A landscape with many valleys, sampled at points; each row gives a point and its height.
A ball rolls from a point to the lowest of its 2 nearest points, and stops where none of them is lower. Distance is the straight distance between rows; heights are no part of it.
<579>: [ 31  -8  20  -9  -3  -7  73   9  16   5  22  -6  11  -9 -50   6 -26  11
 -34 -10 -12   6 -13 -11  11  -3   4  -5 -14 -35 -12 -16 -35 -17  10   9
   3]  h=33.8
<1308>: [-10   3   1   2  -2  -9 -15  10   2  -8   7  -9   6  -4   8  -3  20  10
  14  11  19  -5   9  15 -23 -18   4  33  24  18   8  10   4  -9  -1  -1
  13]  h=43.0
<787>: [-39   7 -12 -10  11   4 -17 -10  -9  -6 -25  13  -6 -11   9   3  11 -17
   8   4  15  -5   9  15  -9  -4  18  11  21  21  -6  18  -2  -5   6   3
  21]  h=37.0
<150>: [ 16 -15  14   1  28 -13  -4  33   4  -7  16  -1 -10   4  -6  -7  -3 -21
  -5  34  -4 -27   0  19 -20  19 -22 -11  17  18  26  10  13   4  11  21
 -16]  h=81.6
<682>: [ -1   0 -28  -4  -6   6 -21   4 -38  20  -6  -5  -3   3  20   6 -10 -35
  21  14   6  -2  13  27  19  22  21 -14   1  23  29   9   1  22  11  10
   0]  h=58.7
<756>: [  3   2  12  10 -33   8  16  -4  31   0   6 -49 -18 -15   1 -10   8  18
 -11 -32   9   1   7 -25 -11  -6 -22  16   2 -25 -16  -2  -4 -11 -34  -5
  15]  h=53.5
<315>: [ 45 -27  -8  -5 -28   1  10   0  16 -14  27  -2  23  11 -13  -6  31  31
  -4   7 -28  18  24 -17  13 -32 -20  27   3 -17 -10   0  24  11  -5 -29
   3]  h=21.1
<339>: [  1  27 -38   3  -5  -1 -24  -9 -34   6  20  -1  -2  -6   7   8  33 -38
   1   0   1 -10  14   9 -33  19   6  11  21  41  20  -9  40  -9  -2 -13
  -5]  h=25.7
<1278>: [  3  46   5  14  22 -16  -3 -21 -11  15 -16  12 -31  -8  -6  -5   2 -15
  -3  -8   6 -31   5  41   9 -14  23 -17 -18  26 -34  43   9 -20   3  15
 -13]  h=67.7
<1054>: [ 13 -11  10 -15  10  20  10  19  17   6  -5  15  21  10   2  -9  -5  33
  -2 -10  -6   6  -5  -9  26   2  23  -4   0 -19 -23  -8 -22   8  24  -6
  11]  h=55.9
<1024>: [ 15  46  -2  17  10   5   3 -51  -3   2   4   8 -30   1   5 -12  22 -24
  -6  -1   6 -24  -1  28  -6  11  14 -52 -17   2 -35  31  27 -14  16   0
  -5]  h=69.5
<575>: [ 25   9  22   4   9  -7  69  23  -1  13   6 -13  18  -5 -28   6 -26  22
 -24 -35  -5  -7 -10 -12 -11  11 -18  13 -25 -19 -22 -18 -30 -27  -6   7
 -14]  h=36.8
<161>: [ -4 -22 -19  20  11  31  10  -9 -16   1  14 -14  11  24  -2   2  26  -9
   0  16   1  -2  18   4 -19   3 -10  -1   3  27  17   8  14  -1  13  -1
  22]  h=47.2
<56>: [ -3  -2 -25   6 -27  12   2  -4  13 -12   4 -10  -3 -14  12 -35  26  15
 -15   6 -22  13   6 -28  17 -29 -33  12  -5 -26 -26 -25  25  15  17  -4
   7]  h=20.1
<1288>: [-10 -21   7 -17  19 -45  16  29  17  13  -8 -17  23  11  -3  30 -17  11
   4   7   0   9 -10  18  -9   2  -4  32   8  14  14  20 -34  17 -22   8
   9]  h=29.7
<193>: [  8  19   6  25  22  -7  41  20 -15   3  -1 -23  23  -8  -2  29  26   7
 -13 -27  -9 -16  -8  -5   0 -14 -47  24  -6  -7  -5   1  -5 -20 -12  -4
   1]  h=31.2
<208>: [ -9  25 -29  32  23  -9   7 -14 -24  -4   0 -24 -17   2   3  16  25  -7
 -28 -19   2 -22  -2  27 -23 -12 -29   8  -7  38  -2  15  17 -17   1  18
 -14]  h=43.1
<663>: [  5  -7  -3   5   8  -5  -1   8 -10 -16   1  11  11 -13  31 -17 -12  -9
  11  13  -6 -14 -10   9   8   6   3 -18   1   0   0  -6 -15   5  11   2
   6]  h=43.3
<632>: [ -5   7  12  -5  -5  20  29  12  20  11  11  13  -9  -6 -10 -23 -14  12
 -27 -20 -13   2  -6 -20  32   4   4   3  -9 -31 -35 -32 -17   8  32   6
  -4]  h=52.8
<1142>: [ 42   7  21  14  -5  17  52   2  31   4   4  -5   7  14 -14  -3  17  34
 -37 -34 -18  -1 -22 -34  -7  -1 -40  12   0 -34 -20   0   0 -25 -17  -8
 -17]  h=37.3
<970>: [ 21 -10  -2 -46 -30   1  16   4  13 -22  -1  10  -7  23  -2 -13  -4  25
   1  -4  -4  14  -5 -16   0  32  30 -13  11 -51   2 -25 -11  38  -9 -41
  -6]  h=62.8
<1066>: [-18 -28 -20 -22  -6   5 -32   8 -17  29  41  10   0 -18  -7   9   4 -32
  19  33   0  -3  17  18 -24  22   0 -15  18  34  37  11   5  18 -11  -2
 -31]  h=7.4
<509>: [ 15  12  16  12  18 -30  11  32 -12  -4  -4  -8   9  -1 -16  32 -20  -7
  -1 -13  10 -23 -17  17   1 -15   0  16 -19  24  16  -3 -13 -31  -5  25
  -4]  h=37.1
<524>: [ 27 -14  22  14  -5  -1  47  12  14 -12  26  -8  21   9 -29  28  -7  23
 -22  -1  -1  -1 -17  -1  -5   6  -9  -9 -13 -27  -1  -2 -27  -3   3  -9
  24]  h=29.9
<781>: [ 22  11  32   6  25 -33  33  17   1   4  -1 -32   3   2 -20  37 -14  10
  -3   7  14 -21   8  -7 -42  -8 -16   6 -13 -11  32   6 -35 -29 -25   4
 -15]  h=76.4
<690>: [-37  14  24 -18  51 -15 -30 -16  -6  -5 -44  32 -11   6  20  -3 -14 -38
  -4   8   6  25 -20 -22   1   9   8 -29  -5 -13  -2  23  15  14  -7  -2
  -1]  h=60.2
<1040>: [-12 -19   1   7 -13  -5  -6 -10  26   2  -6  -6  -7  -3  -5 -18 -34 -11
  16  -5  -1  15 -10  -3  -5  -1  11  13 -18  14   2   1  -6 -16 -10   6
  48]  h=63.3
<837>: [ -1  25   6  -4  46   9 -31 -34  -9  11 -17  35 -31   0  -4   1  -7 -41
  26   2   6 -25  -6  16   6  32  10 -58 -14   5  -7  12   0  -2   9   2
 -17]  h=74.8
<712>: [ 31 -17  -6 -40 -12 -13   5  34  12   3  24  -8  43  19 -23   9  25  28
   7   5   3  11  13   2  16  -1  11  -3  21  -3 -23  -8  -5  18  14 -28
 -13]  h=42.5
<742>: [-32 -21 -19 -19 -27  11 -47  10 -18  16  19  22  28  17 -12  16   8  20
  48  10  -6  20  20  -1  12 -11  22   0  29  23  22 -33  16  12   5  -7
 -46]  h=64.8
<797>: [-26  -6 -24  19 -31   4  19  23 -24 -11  18 -14  14 -24   7   2   6   1
  -9  -8  -2 -13   5   4  18  -1  -9   7   0  18 -10 -21  -4   9  -2 -10
   2]  h=69.8
<125>: [ -8  16   0  24  -8  -4  15  19 -15   1  -1 -41   1  13 -15  21   6  26
 -26 -13  11  -1  12  -9 -24 -37  -2  24   1  20  15   2  14 -26  -1  24
  10]  h=58.2
<921>: [-12  -9  24 -34   3   7   9   4  19  -8 -23  11  18  -9  15   3  -1  17
 -14  -4   6  -1   8  -7  -4  19  25   3  10 -19 -10  -4 -17   9 -16 -12
   7]  h=59.0
<66>: [ 29 -13  16 -22 -44 -33  -6  -2  27 -22 -18 -12  -1  -6   5  -9 -15  35
  -2 -17   5   3  13 -29   7 -16  18   2   5 -27 -39 -22   3   7 -14 -27
  12]  h=48.5
<1019>: [-10 -40   5 -16  -4 -24  -8  14  19   3  17  -8  16  11 -19  15  -5  13
   0  32  -4  -7   4   9 -35  -3  -4  25   1  16  11  13 -21  17 -20 -18
   6]  h=23.0
<997>: [-11  10 -40  -1 -23  35 -23  -9 -60  29  -6  11  -4   4  12   9  10  -9
  25   8   4   9  24   5  -2  16  13  -3  19  24  34  -7  13  27  13  11
 -10]  h=55.3
<1145>: [-14  36   1  17   1  20   6 -24   0 -22 -16   1  -6 -20  28 -12  25 -11
  -7   8  -1  -7  -3 -22   2  -6 -28 -10 -18 -31  -4   3  30   5   0 -15
  10]  h=29.1
<784>: [  4   9  18 -24 -39  -1  22   6  32   2 -23 -15   1 -28  -3 -22 -22  17
 -16 -20   1  16  -7 -28   3 -18  14   3  11 -39 -43 -20 -14   8  -7   0
  20]  h=45.4
<1212>: [-19   4  20   3  21   8  11   9  19 -12  -7 -27  13  -6  18   4  34  10
  -8  -9   6 -27   1   8 -13  13 -29   5  19   3 -20  -1 -14   0 -12 -18
 -13]  h=63.6
<1141>: [-26 -18 -21 -15 -28   8   3  26 -30   1  21   5  20  -1   0 -12   4  13
   5 -11  -8   9  16 -24  33 -12  11  11  12  -5 -13 -30  -3  24   5 -32
   1]  h=67.4
<951>: [-19  19 -27   1   9 -36  -8  -8 -12   5 -28   5 -22  -4   3   6 -25 -31
   4 -16  -5  -9  -1  37  21  -4  20  11 -18  51  18  19   4 -11 -18  29
  11]  h=63.8
<572>: [ -1 -12 -18   6 -13   4 -19  13  -6   9  30 -24  17 -19  -3  -1 -12 -12
 -13  13  21  10 -10  11   2 -15  10  22 -29  17  25 -13  -2 -15   3  13
  15]  h=68.1
<304>: [ 19 -17  12  -6 -27  25  36  10  23  -6  24 -26  32 -15 -25  23   2  28
 -23  -6  15   9   4  -1 -10  -1   3  10 -14 -21 -12  -5 -13   6 -19 -12
  19]  h=33.7
<253>: [  5 -11  35   7  -2   3 -17 -11  13 -22 -13  27 -21  21  19 -12 -32 -12
  11  18 -24   6 -22 -13 -12  33  26 -32  20 -11  18   6   7  -6   0   2
 -13]  h=66.2
<278>: [-10  10  54  20  14  -8   5 -30  38   3 -17   6 -25  -7   5   0 -19  -8
   7  -9   9   7  -1   2  -7  12  25  -7  -5   0   0  37  -5 -52 -12   3
 -26]  h=72.5
<995>: [ 19  -4 -15  -3 -31   5  28  14   3 -22   8 -12  -1  17  -2 -29  13  24
 -12   2 -30  16  13 -22  19 -25  -6  -2  15 -21 -17 -11  13  18  18 -18
   7]  h=14.7
<433>: [ 31  -3   1 -17 -12   2  22  38   1   0  20 -22  47   5 -26  28  30  38
 -22 -12   3   9  10 -10  -2 -16  -5  21  -1  -7 -15 -15   5  10   0 -19
   5]  h=38.0
<774>: [  2 -18 -28  -1   9  31 -39 -19 -45   1  -3  15  -4   3  15 -19  -2 -16
  17   9  12  -5   6 -18  -6  18 -10 -22  -2 -17   7 -14 -13  26   7 -22
   2]  h=54.4
<369>: [ -4  -8  12   3   5   2 -40 -21  30 -13  -9  -4  -2 -10  23 -21  -6   6
 -13  -2  18   2 -21  20 -21  -3  11  -6  -1  -2  -8  15 -14 -12  -3  10
   3]  h=42.6
<835>: [ 16  -8  -7   4 -10  -1 -39 -13   6   1   8   0 -12  -8  17 -12 -29 -28
  12  27   5   9 -11  25 -15  19  26  -7 -18  -3  31  15   2   4 -12  -2
   4]  h=57.0
<355>: [ 19 -27 -23 -29  -8   1 -32 -10 -39  -2  -5  16   0  13   3 -23   6  25
  29  31  -3  12  16 -16   4 -22 -11 -24  35 -44  -1 -10  -7  35  18 -31
 -25]  h=16.2
<625>: [ -1  14   1  17   9  21  39  12  11  -2  -8   2  20 -14   7  -4  31   8
  -7  -9 -30  -5 -12 -17  19  -9 -41  23  -4 -18 -19  -2   7  11   4 -11
  13]  h=26.3
<878>: [  2 -14 -21   7 -30  15 -28   9   0  -2  31 -10  14 -24  11  -6 -10   3
  15   3  16  24   3   2   5   4  14  10 -16   3  10  -8  -2  22   1  -7
   9]  h=66.4
<163>: [-18   3  -7  28 -27 -17  23  28 -24   3  18 -25   1   3 -37  25   0   8
 -36  -5   6   0  -6 -13  -1 -16 -13  41   5   8  17 -32   3 -10   0  21
  12]  h=60.8
<1224>: [-30  21 -19   9  -5  38  -5 -24  -6  -5 -12  -6 -16 -20  11 -29  20  -1
 -25  11 -15  12   8 -32   1 -13 -34  -9 -23 -26 -17 -21  34  37  17   0
  13]  h=24.9
<121>: [  1  -2  43  26  14 -21  28  -1  14   2 -10 -23  -2   1   2   9 -34   2
   7 -14   5 -11  15  -1 -10  11  12   8 -15  20   0  28 -14 -36 -19  13
 -12]  h=74.0
<1289>: [-11 -19  -5  -9   3  31 -46 -28  -7 -22  -7  21  -3  10  17 -13   8   8
   4   9  13  -4   2 -26 -13  -5  -2 -25   7 -15 -22 -10   4  21   3 -30
   2]  h=50.9
<971>: [-26   3   0  -5 -16 -16  17  29  19   9 -24 -13  -1   6  -3   2 -20  19
  -6 -19  -5  24  -2 -17  21 -12  20  39   5  18  -8  -8  -6  -2  -3  18
  21]  h=58.0
<261>: [ 11 -24 -17  -9 -18  41 -48 -24 -14  13  23  14   4   1   0  -6  26  13
  57   1  -1  26  29  -8 -10  -8 -16 -10  -4 -20   9 -15  29  18  -5 -27
 -32]  h=60.9
<1093>: [ -3 -41   3 -44  -4 -12 -42   6  36  11 -16   6 -15  20  -6   2  -5   7
  21  39  -6  30  17  -1   7  13  20   0  14 -11  19   8   0  36 -14 -21
  -5]  h=56.6
<494>: [-15 -16 -14  15 -19 -15   8  17  -3   8  10 -29  -5 -27 -16  -4 -31 -16
 -26   2   3   3 -14  11  21 -29  -4  11 -22  17   3 -21 -16  -3   9  43
   9]  h=65.3
<1265>: [-11   8 -22 -16  13 -21 -28  -1 -15   8 -17  17  -2  -8  15  16  -8 -46
  12   9  -7   3  -5  40  25   6  18 -11   5  35  26  12   2   8 -13  23
   1]  h=61.5
<948>: [ -9  -5 -22 -26  42   6 -29 -23 -12  17 -28  33 -19   5  22 -22 -15 -36
  14  10  -2 -14  -1  10  -3  23   8 -27   3  16  15   3  -1   4  18  15
  -5]  h=76.8
<26>: [ 21  35  19  40  27  -7  22 -14   9 -18   3 -10 -11  -5 -16   7  27 -22
  11  -7   3 -25   3   4   5  -2 -30   1 -34   7   6  10  23 -41  -3   3
 -22]  h=39.3
<1074>: [-30 -14 -13 -10 -10 -25 -13  16  17   6 -28  -1   3   3   8  -1 -16 -10
  19   7  -5  32  -4   2   0  -5  15  30  -3  30  18  -1   7   5 -19   0
  36]  h=61.0
<1317>: [ 24  -3  18 -22  27 -43  31  39  -2   7  -4 -26  22  18 -27  18  -9  38
 -23  -8  -5  -5  -8 -13 -40 -14  -8   7   1  -7  14  -5 -38 -27 -22   4
 -16]  h=77.6
<1274>: [-10  -3  13  24 -12  -5  27  32 -16  17  24 -33 -23 -16 -24   2  11 -20
 -38 -11  -8  -9   0  -4   9 -10 -27  29  -2   0 -10 -36  12   1  -6  32
   3]  h=62.9
<255>: [ 11 -10 -28  15   8  18  16   7  13 -11  22 -31  24  19   5  -2  24   1
 -13  19 -33  18  -4  -8   0  -7 -24  13 -21  -9  17   1  24   5  -2 -15
  -9]  h=31.0
<855>: [-28  26   8  26  -3  -2   2  20   3  11 -20 -20  -8   1  -9  -3  -8   2
  -3 -24  12   7  -7   0  -2 -15   7  26   0  27 -11   2   6 -22   7  26
  21]  h=55.2
<438>: [ 24 -28  -8  13  -6  -1   4  -1  26 -22  16 -22  11  21   0  -6  19  36
 -22  12 -16  -1  12 -12 -15 -24 -23  20 -10   3  -5   1  16  -2 -14 -17
   0]  h=26.4
<798>: [ -6 -28 -15 -15 -13  -1 -18   0   3   6  26   6   3   2  -5   0  -3  -7
  28  46   2  -5  15  10 -24  16   4  12  17   5  29   3  -6  28 -10 -21
   5]  h=14.1
<1185>: [ 14   6  33  -1  28 -31  31   0   9  24  -6 -29  -9  11  -4  32 -28   3
   2 -30  23 -14  10   2 -16   1   0  15 -16 -10  16  28 -36 -40 -37  14
 -11]  h=75.2
<1103>: [-11   0  11 -20  42 -11 -20 -11  12   7 -18  31 -21  -7  10 -13 -15 -30
  -6  13  -6   0   0  31 -11  16   1 -17  16  15   1  32   7  -6  14  29
  -5]  h=78.5
<496>: [ -1   9 -25   8  -1  -1 -20 -22 -11  13  22  -1 -12 -12   1 -11  -3 -41
 -10   5  16   1   9  28  -7   2  40   2 -28  13  18  23  11 -17 -13  -5
  18]  h=53.4
<777>: [ 24 -16  24  -9 -17  19  20  -7  38 -27   3  20   1  21   1   3  12  34
  -3 -19 -10  -4 -31 -11  -7  21   2 -17  30 -28 -17  -9 -14   3  -3 -23
  -4]  h=66.1
<1310>: [ 11 -30 -39   4 -15  35 -24   4 -35  23  15  -4   8  24   3 -10  15   8
  15   7  -2   9  28  -2 -11   0  -3   6  15  34  23  -5  20  17  15   0
   2]  h=51.2
<1433>: [  4 -16  29   8 -10   3   9  -8  26 -23  10 -10 -11  14  -8   7   8   4
   2  27   6  -5  -7   8 -26  18   0  -7  18 -10  17  15   4   2  -4  -2
   2]  h=39.5
<1244>: [-28  36   3   8  14 -13 -21 -27  -9  16 -27   8 -16 -14  23  -9 -14 -12
 -15 -19  -8  -1 -10  26   6  -5  19 -16 -15  22 -33  41  -5  -3 -11   7
  17]  h=69.3
<497>: [ 27 -22 -22 -20 -18   6  -1  -7  -3 -11   0   3  -5  29   4 -29  -1  33
  17  15 -18  11   8 -10  21 -11   1 -25  22 -33  -8  -4  -8  23  23 -30
   3]  h=6.2
<762>: [-15  -1   8  -2   8   5 -57 -35  -5 -27 -11  10 -14  -6  19 -12 -16 -12
 -10   6  22  11 -30  -7 -28  11   6 -20   4 -14 -11  18  -2  18 -10 -19
  14]  h=47.0
<1227>: [-25 -26  -4 -27  13  12 -40  -3  -4   9 -17  13   4   5  14   5  -1 -12
  20  17  10  37  14   5   7   9  22  -4  10  -2  12  21   0  31 -17 -13
  11]  h=52.9
<1432>: [-27  28   0 -12  29  -5 -34 -12 -18  10 -46  32  -4  -3  25 -14 -21 -27
  -3  -5  -3  19 -15 -24  -6 -11  18 -15 -13  20   2  10  14  -5   4  12
  21]  h=58.1
<1106>: [ -5 -33 -15 -38  -7 -16 -41  22 -32  -1  -2  19   7  11  -7  -2  15  12
  43  26   0  17  26 -25   2  -8  -9 -16  45  -7  -4 -20  15  33  13 -32
 -34]  h=24.3
<451>: [-13  -3 -34 -10  -4  37 -40 -13 -46  12  11  22  11 -12  15  -2  37 -13
  34   5   3  10   8 -18 -17   6 -22  -4   2 -16  20 -18  15  22   1 -27
 -27]  h=57.9
<695>: [-17 -12  40 -26  24   5 -24  -1  24 -25 -38  35  -4   7  20   6 -14   2
 -21   1   8  15 -11 -14  -1  26  31 -19  15 -29   1   9  -6  17 -30 -12
  -4]  h=61.6
<270>: [  2  33  34  35  22  11  15 -26  14   5  11  20 -27 -12 -16  -2 -13   9
   1 -31  13 -25   1   5  14  15  -2  12 -41   0 -28  16 -18 -21  20  18
   0]  h=43.2
<383>: [ -7  -9  24   1  32 -21  -7  10   8  -4  -2   1 -21 -10   5  -3 -13 -16
 -16  12   4 -23   8  31 -18   1  -8   3  24  19   9  33  -4 -18   2  27
 -19]  h=80.0
<602>: [-17  -8  -3 -23  13   3 -18  22  -4  -3 -10   9  11   9  19 -16   3  -3
  19  26  -5   0  -6 -14   2   5   5 -18  26  -9   5 -18  -7  13  25 -15
  -8]  h=47.3
<1100>: [-14  35  22  15 -17  25  -6 -27  16 -22 -10   2 -12  -9  24 -14   7  25
 -14  -7  11  -5 -10 -21  -9  -2  -2 -15  -3 -24 -22   1   5  13  11  -1
  12]  h=33.6
<382>: [  8 -26 -17 -20 -38  15   8   6  -9  -9  13  12  -2  -2 -13  -8  -5  23
   1 -13   4  15  20 -31  21  12  18  -4   0 -47 -23 -28 -11  36 -11 -39
   8]  h=65.0
<176>: [ 22  11  22  12   1   6  62  17   9  14   6 -17  14 -15 -21  13  19  12
 -34 -33  -1  -5  -3 -21 -10  -6 -40  27 -10 -38 -15 -12  -9 -23 -21  12
   5]  h=34.5
<1375>: [ 16  -9 -29  -6 -19  -2  12  27 -10   3  25 -24  21  35 -15   6  24  16
  24  31 -12  11  -4  -3   9 -13  -2  -4  22   4  24  -6   6   6  31 -11
   0]  h=51.3
<862>: [-30  32 -10   5   6   1   5 -16 -31 -10 -21  21  -4 -32  12  10   2 -21
  13  -5  15 -37   8  18  17 -11  -5 -11   0  19 -19  -1   0   7   5   4
  25]  h=31.1
<732>: [  7 -15 -18 -33 -25 -26   5  30  -5   8  22  -7  28  43 -20  15  11  35
  17  25 -19  12  18  -1  19 -18  22   4  34  19   1   0  -3  24  22 -22
 -12]  h=46.9
<1253>: [ 14  23 -28   4  -3   6 -17 -30 -22  16  11  15 -40 -31 -10 -17  -5 -42
 -15 -14  11 -20   7  26  14   1  22  -6 -34  13 -14   1  20  -9   2  17
  25]  h=49.9
<1394>: [ 23  17   9 -24 -37  14  55  12  16  -1  -2  -3   5 -19 -21 -24  15  20
 -24 -25 -13   9  -7 -33   1  -1 -12  -2  17 -39 -45 -27   0   5  -5  -6
  12]  h=42.8
<1275>: [  5   1   6  13  -1  14  34   2  -3   7  14  15 -19 -17  -5 -17 -12 -14
  -9   3  -1  -8  -1   3  36  -2  -7  -1 -20 -24  -8 -20 -10  13  25  30
   9]  h=50.1
<411>: [ 29 -17  14   7  17  21  13   2  24 -23  24  -2  17  25   4   0  34  18
 -13   6 -14  -3 -30  -1   3  14 -27  -3  17 -36   3   1 -12  11   8 -27
 -19]  h=68.2
<54>: [-39  38  -8  21  -3 -11  -7   7  -6  23 -32  16 -17  -4   9   0 -25 -10
   4 -25  -9  15 -15   0  23  -9   4  15  -2  31 -14  -3   4  -7  14  44
  19]  h=52.5
<1247>: [ -2  -1 -30  14  14 -15   8   7 -33 -14  15 -25  -2   8  -6  26   0  -3
 -29   1  10  -5   0  24 -23  -5 -15   3 -22  40  32  -5   6 -13   9  22
 -11]  h=39.4
<417>: [-13  49  22  37  37  -5  21 -34   2  12 -10 -20 -16  -1  -4  11  28  -1
   1 -30   0 -24   7  -4  -1 -18 -44   4 -27  10 -19  28   4 -50   4   1
 -25]  h=42.7
<1194>: [-19  13 -14   5  13  -5 -34  -8  -2  14 -31  25  15   2  32  -8 -11 -15
 -10 -17 -15  16 -31   6   9 -13   3  11   0  43   4   6   0 -16   4  34
  12]  h=55.5
<1028>: [ -6 -18 -27 -13 -23   2 -34  19  -4   8  40   9  29  21 -23  27  25  11
  21  27   1  16  -1  -3 -18 -16  -9   4  31  34  23 -34  31  -3   9  -3
 -45]  h=68.4
<416>: [ -1  -6 -41  18   4  -5  15   3 -26 -15  23 -21  17  15 -14  27  19   1
 -23  22 -16  14  -1   7 -13 -11 -31   7 -25   9  41  -7  27  -5   5   1
  -9]  h=35.3
<268>: [ 49  11  11 -21 -19  -2  49   4  32   2  13  -9  26  14 -37 -16   2  37
 -24 -34 -17   7 -14 -29  -9  -2 -12  -2  16 -29 -37  -6  -9 -29  -7 -18
  -5]  h=40.1
<780>: [-21  36  27  15  32  -8  -9 -14  -5  18 -12 -15 -11  -4  17   0  13   8
  -8 -23  19 -42   6   8 -13 -23 -23  -6   4  20 -15  29 -20 -35   5  15
 -22]  h=46.1
<966>: [  2 -20 -25   1 -33  21 -21  -2  -1   3  44  -7  16  -2  -3 -10  25  12
  29  -2 -10  34  24 -15  13  -9  -6  15 -17  -8   3 -19  23  16  -3 -24
 -19]  h=63.5
<445>: [ 41  -7  19  -9 -44   1  -1  -3  41  -4  -7 -39  -2  -3  -7  10  12  41
  -2 -23  21   3  12 -16  -3  -9  -7  14   6 -21 -28 -12   4 -12 -32 -17
   4]  h=51.4
<655>: [ -3  23  31  15 -11   6   2  -5  26  -5 -15 -16  -9 -24  25  -4 -20  15
  -9 -20  11  -2 -13   8   2   0  12  -3 -15 -18 -15  12 -22  -9  -3   6
  -1]  h=37.9
<1401>: [-11  14 -33  18  -1  14  -1 -25 -18   2  13  -9 -20 -15  10 -19   6 -15
 -18 -17   6 -22   7  21  -9   0 -12   4 -21  23 -10   0  17   3  12  15
  15]  h=46.7
<487>: [ 11   1 -31   2  -8 -15  -2   5 -19  -3  12  14  21 -15   8   1  -2 -15
   8  15   3 -18 -22  13   2  -5  -8   1  17  36  17 -17  -3 -10  16  17
  -2]  h=38.1
<676>: [ 13  10  41  29  19  13  42  -4   6   1   8  -3  -9  -5 -22  13 -18  25
 -27 -32   9  -4   6  -7  -8   6  -7  17 -37 -13 -16   1  -9 -20  11  26
 -11]  h=39.7
<1160>: [  6  19 -15  20  10 -27 -11   9 -16   0 -14   6   7  -5 -11  19   2 -17
  -4  -7  16 -37 -23  23   4 -12  -5   6   5  47  21 -23  -3 -40   0  33
 -15]  h=30.9
<1254>: [ 24  17   2  16  23  -6   1 -25   7  -8  16  -9 -28   4   0  -2  10 -30
  10   7   6 -16  -4  48 -16  17   5 -30  -2   9  -1  29  17 -10  12  10
 -11]  h=71.1
<704>: [  2   2 -19 -15   3 -10 -25  -7 -13  14  31  -3   1 -22  -9   7  22 -45
   3  26  13 -12  14  29 -39  10   9 -12  30  35  27   8  28  -4   7   6
   0]  h=17.9
<1438>: [  5 -15  45 -16 -16   3 -21  -3  26 -33 -21  22 -27  22  12   3 -12  27
  -3  -2 -10   1 -28 -19 -14  17  25 -18  29 -26 -13  -2   0   4 -10  -7
  -5]  h=63.9
<38>: [-22  37  39  14  23 -12 -22 -34   8   5 -26  23 -26 -11  14  -4 -18 -24
   2 -15   1   0  -8   8   9  15  36 -23 -26  -9 -25  35   3 -22 -14   1
 -18]  h=70.9
<1340>: [  6 -35   1  -3 -12   6  12  -6   8  16  -1  15  -7  21   3 -14 -35  -3
  12  18 -16   6  -3  -7  34  18  21 -20 -18 -24  29  -5 -28   8   0   1
  23]  h=69.9
<457>: [-20  -1  19   3  -4 -11  32   0  -5  -7 -25  13 -15 -23  11 -10 -40 -17
   1 -23  -2  -7  10 -13  25  12   9   8 -20 -15 -20  -7 -18  13 -18   7
  25]  h=49.0
<1231>: [  7  13  12  24  13   0  10 -10  13   5  -6  18 -15 -19  -8  -2 -31 -13
  15 -17   2  -5 -16  15  28   2   0   1 -38   2 -10   3  -9 -10  27  31
   7]  h=46.8
<1136>: [ 24 -26   0 -50 -25 -24 -16  -6  25   2  -2   2 -11  27  -8  -3  -6  23
  28  35 -10  14  22 -15  12  16  35  -6  21 -40   9 -14  -2  35  -4 -36
  -9]  h=59.9
<41>: [ 14   1 -33 -17 -16   1  -7  19 -28  10   5  -5  16  16   4 -22  20 -10
  32  27 -14   9 -12 -17   4   1  -1 -19  36  -2  23 -28   3   1  27 -18
  -8]  h=51.5
<725>: [-17 -12   3  -2  16  -1  -2   0 -30 -15 -27  28   0 -16  20  -7 -36 -25
   5   5  -3  -9   3 -13  24  -3   9 -17 -19  -8  -2   1 -10  15  -9  -2
  18]  h=46.6
<898>: [-24  12   4 -22   3  20   3   5  16 -23 -11  -9  10 -13  24  -5  25  20
  -8 -10  16 -11  28   2 -10  17   7  10  15 -16 -21   5  -7  17  -9 -12
 -21]  h=61.4
<1392>: [ 15 -20   0  14   5  27  -5 -21  11 -15  13  -4  -4  14   2   1  35 -15
  11  28  -7  -2   4   4 -14  29 -24 -17  18  -2  15  11  24  11  -6 -19
   7]  h=43.4
<1412>: [ -9 -17 -12 -14  31   6 -30  -9 -33   8 -32  35   9  -1  32   1  -9 -34
   2   7   0  32   1   4  25   8   4 -14 -13  -5  19  15  -5  24 -27  -1
  20]  h=49.6
<816>: [  5 -17  37  21   2   6   8 -13  19  -5  -8  26  -2  13  14   0 -36 -10
   2   4 -16   8 -19 -10  21  18  24 -24 -11 -16  18   6 -15 -15  -3   6
   3]  h=67.9
<396>: [-11   0   6  -3  15 -25  15  29  13   1  -2  -7  21  -2   2  23 -16  -4
  12  -2  15  -1 -22  26  13  -1   1  20  -6  12  10   4 -27  -4  14  18
   9]  h=35.4
<448>: [  8   2  24  27  21   1  34 -12  17 -25   6 -10   2  13 -14  12  16   3
  -6   4   2 -14   1   6 -18   6 -24   6 -11 -16  18   8   5 -23  -5   4
  -4]  h=35.7
<435>: [-19  -8 -27 -13 -16  14 -25  14 -25  25  -2  23  15  17   0  23   4   1
  28  29   6  14  10   7  18   5  24  10  51  18  39 -13   1  14  10   7
 -16]  h=60.1
<1003>: [ -5  -6 -19   5 -17 -16  -6  18 -13  -5  12  14  23   4  -8  18  -5  22
  -6  15  12  -5 -11  11  -5 -34   0  42  35  27  24 -11   0  -4   5  14
   8]  h=45.7
<227>: [-13  29   6  13  19 -11   1 -15   4  23 -27  37 -13 -13   3  -1 -21 -27
  22 -26  -9  23 -12  11  48  -2  -8  -6 -38  24 -14  11  10  -2  14  43
  18]  h=49.8
<20>: [  7  15  31  23  29   5  -3 -13   7 -14  -1  12 -21   3   2   5   7 -26
  24   3   7 -29  -1  16   8  41   1 -29  -4   2 -10  18  -3  -5   9  -1
 -27]  h=72.9
<607>: [  2  29  -9  16  10 -19   4 -16 -11  11 -11   3 -33  -9 -28  10 -17 -23
   9 -21  11 -22   0  23  11 -24   8  -1 -22  44 -16  22  13 -37  -6  34
   4]  h=66.0

Call two points neighbours if one is among the 2 nearest of the other. Go from one point of each pair to the other, from neighbour to neighbour, staying as low as possible. Name the highest point that can't be avoided.
<862> and <1160> -> <1003>
<1066> and <1160> -> <509>
<524> and <176> -> <575>

For each start below, name the point where the ball stops.
<1185> -> <448>
<948> -> <448>
<966> -> <497>
<496> -> <497>
<1054> -> <524>
<1141> -> <663>
<742> -> <448>
<1265> -> <448>
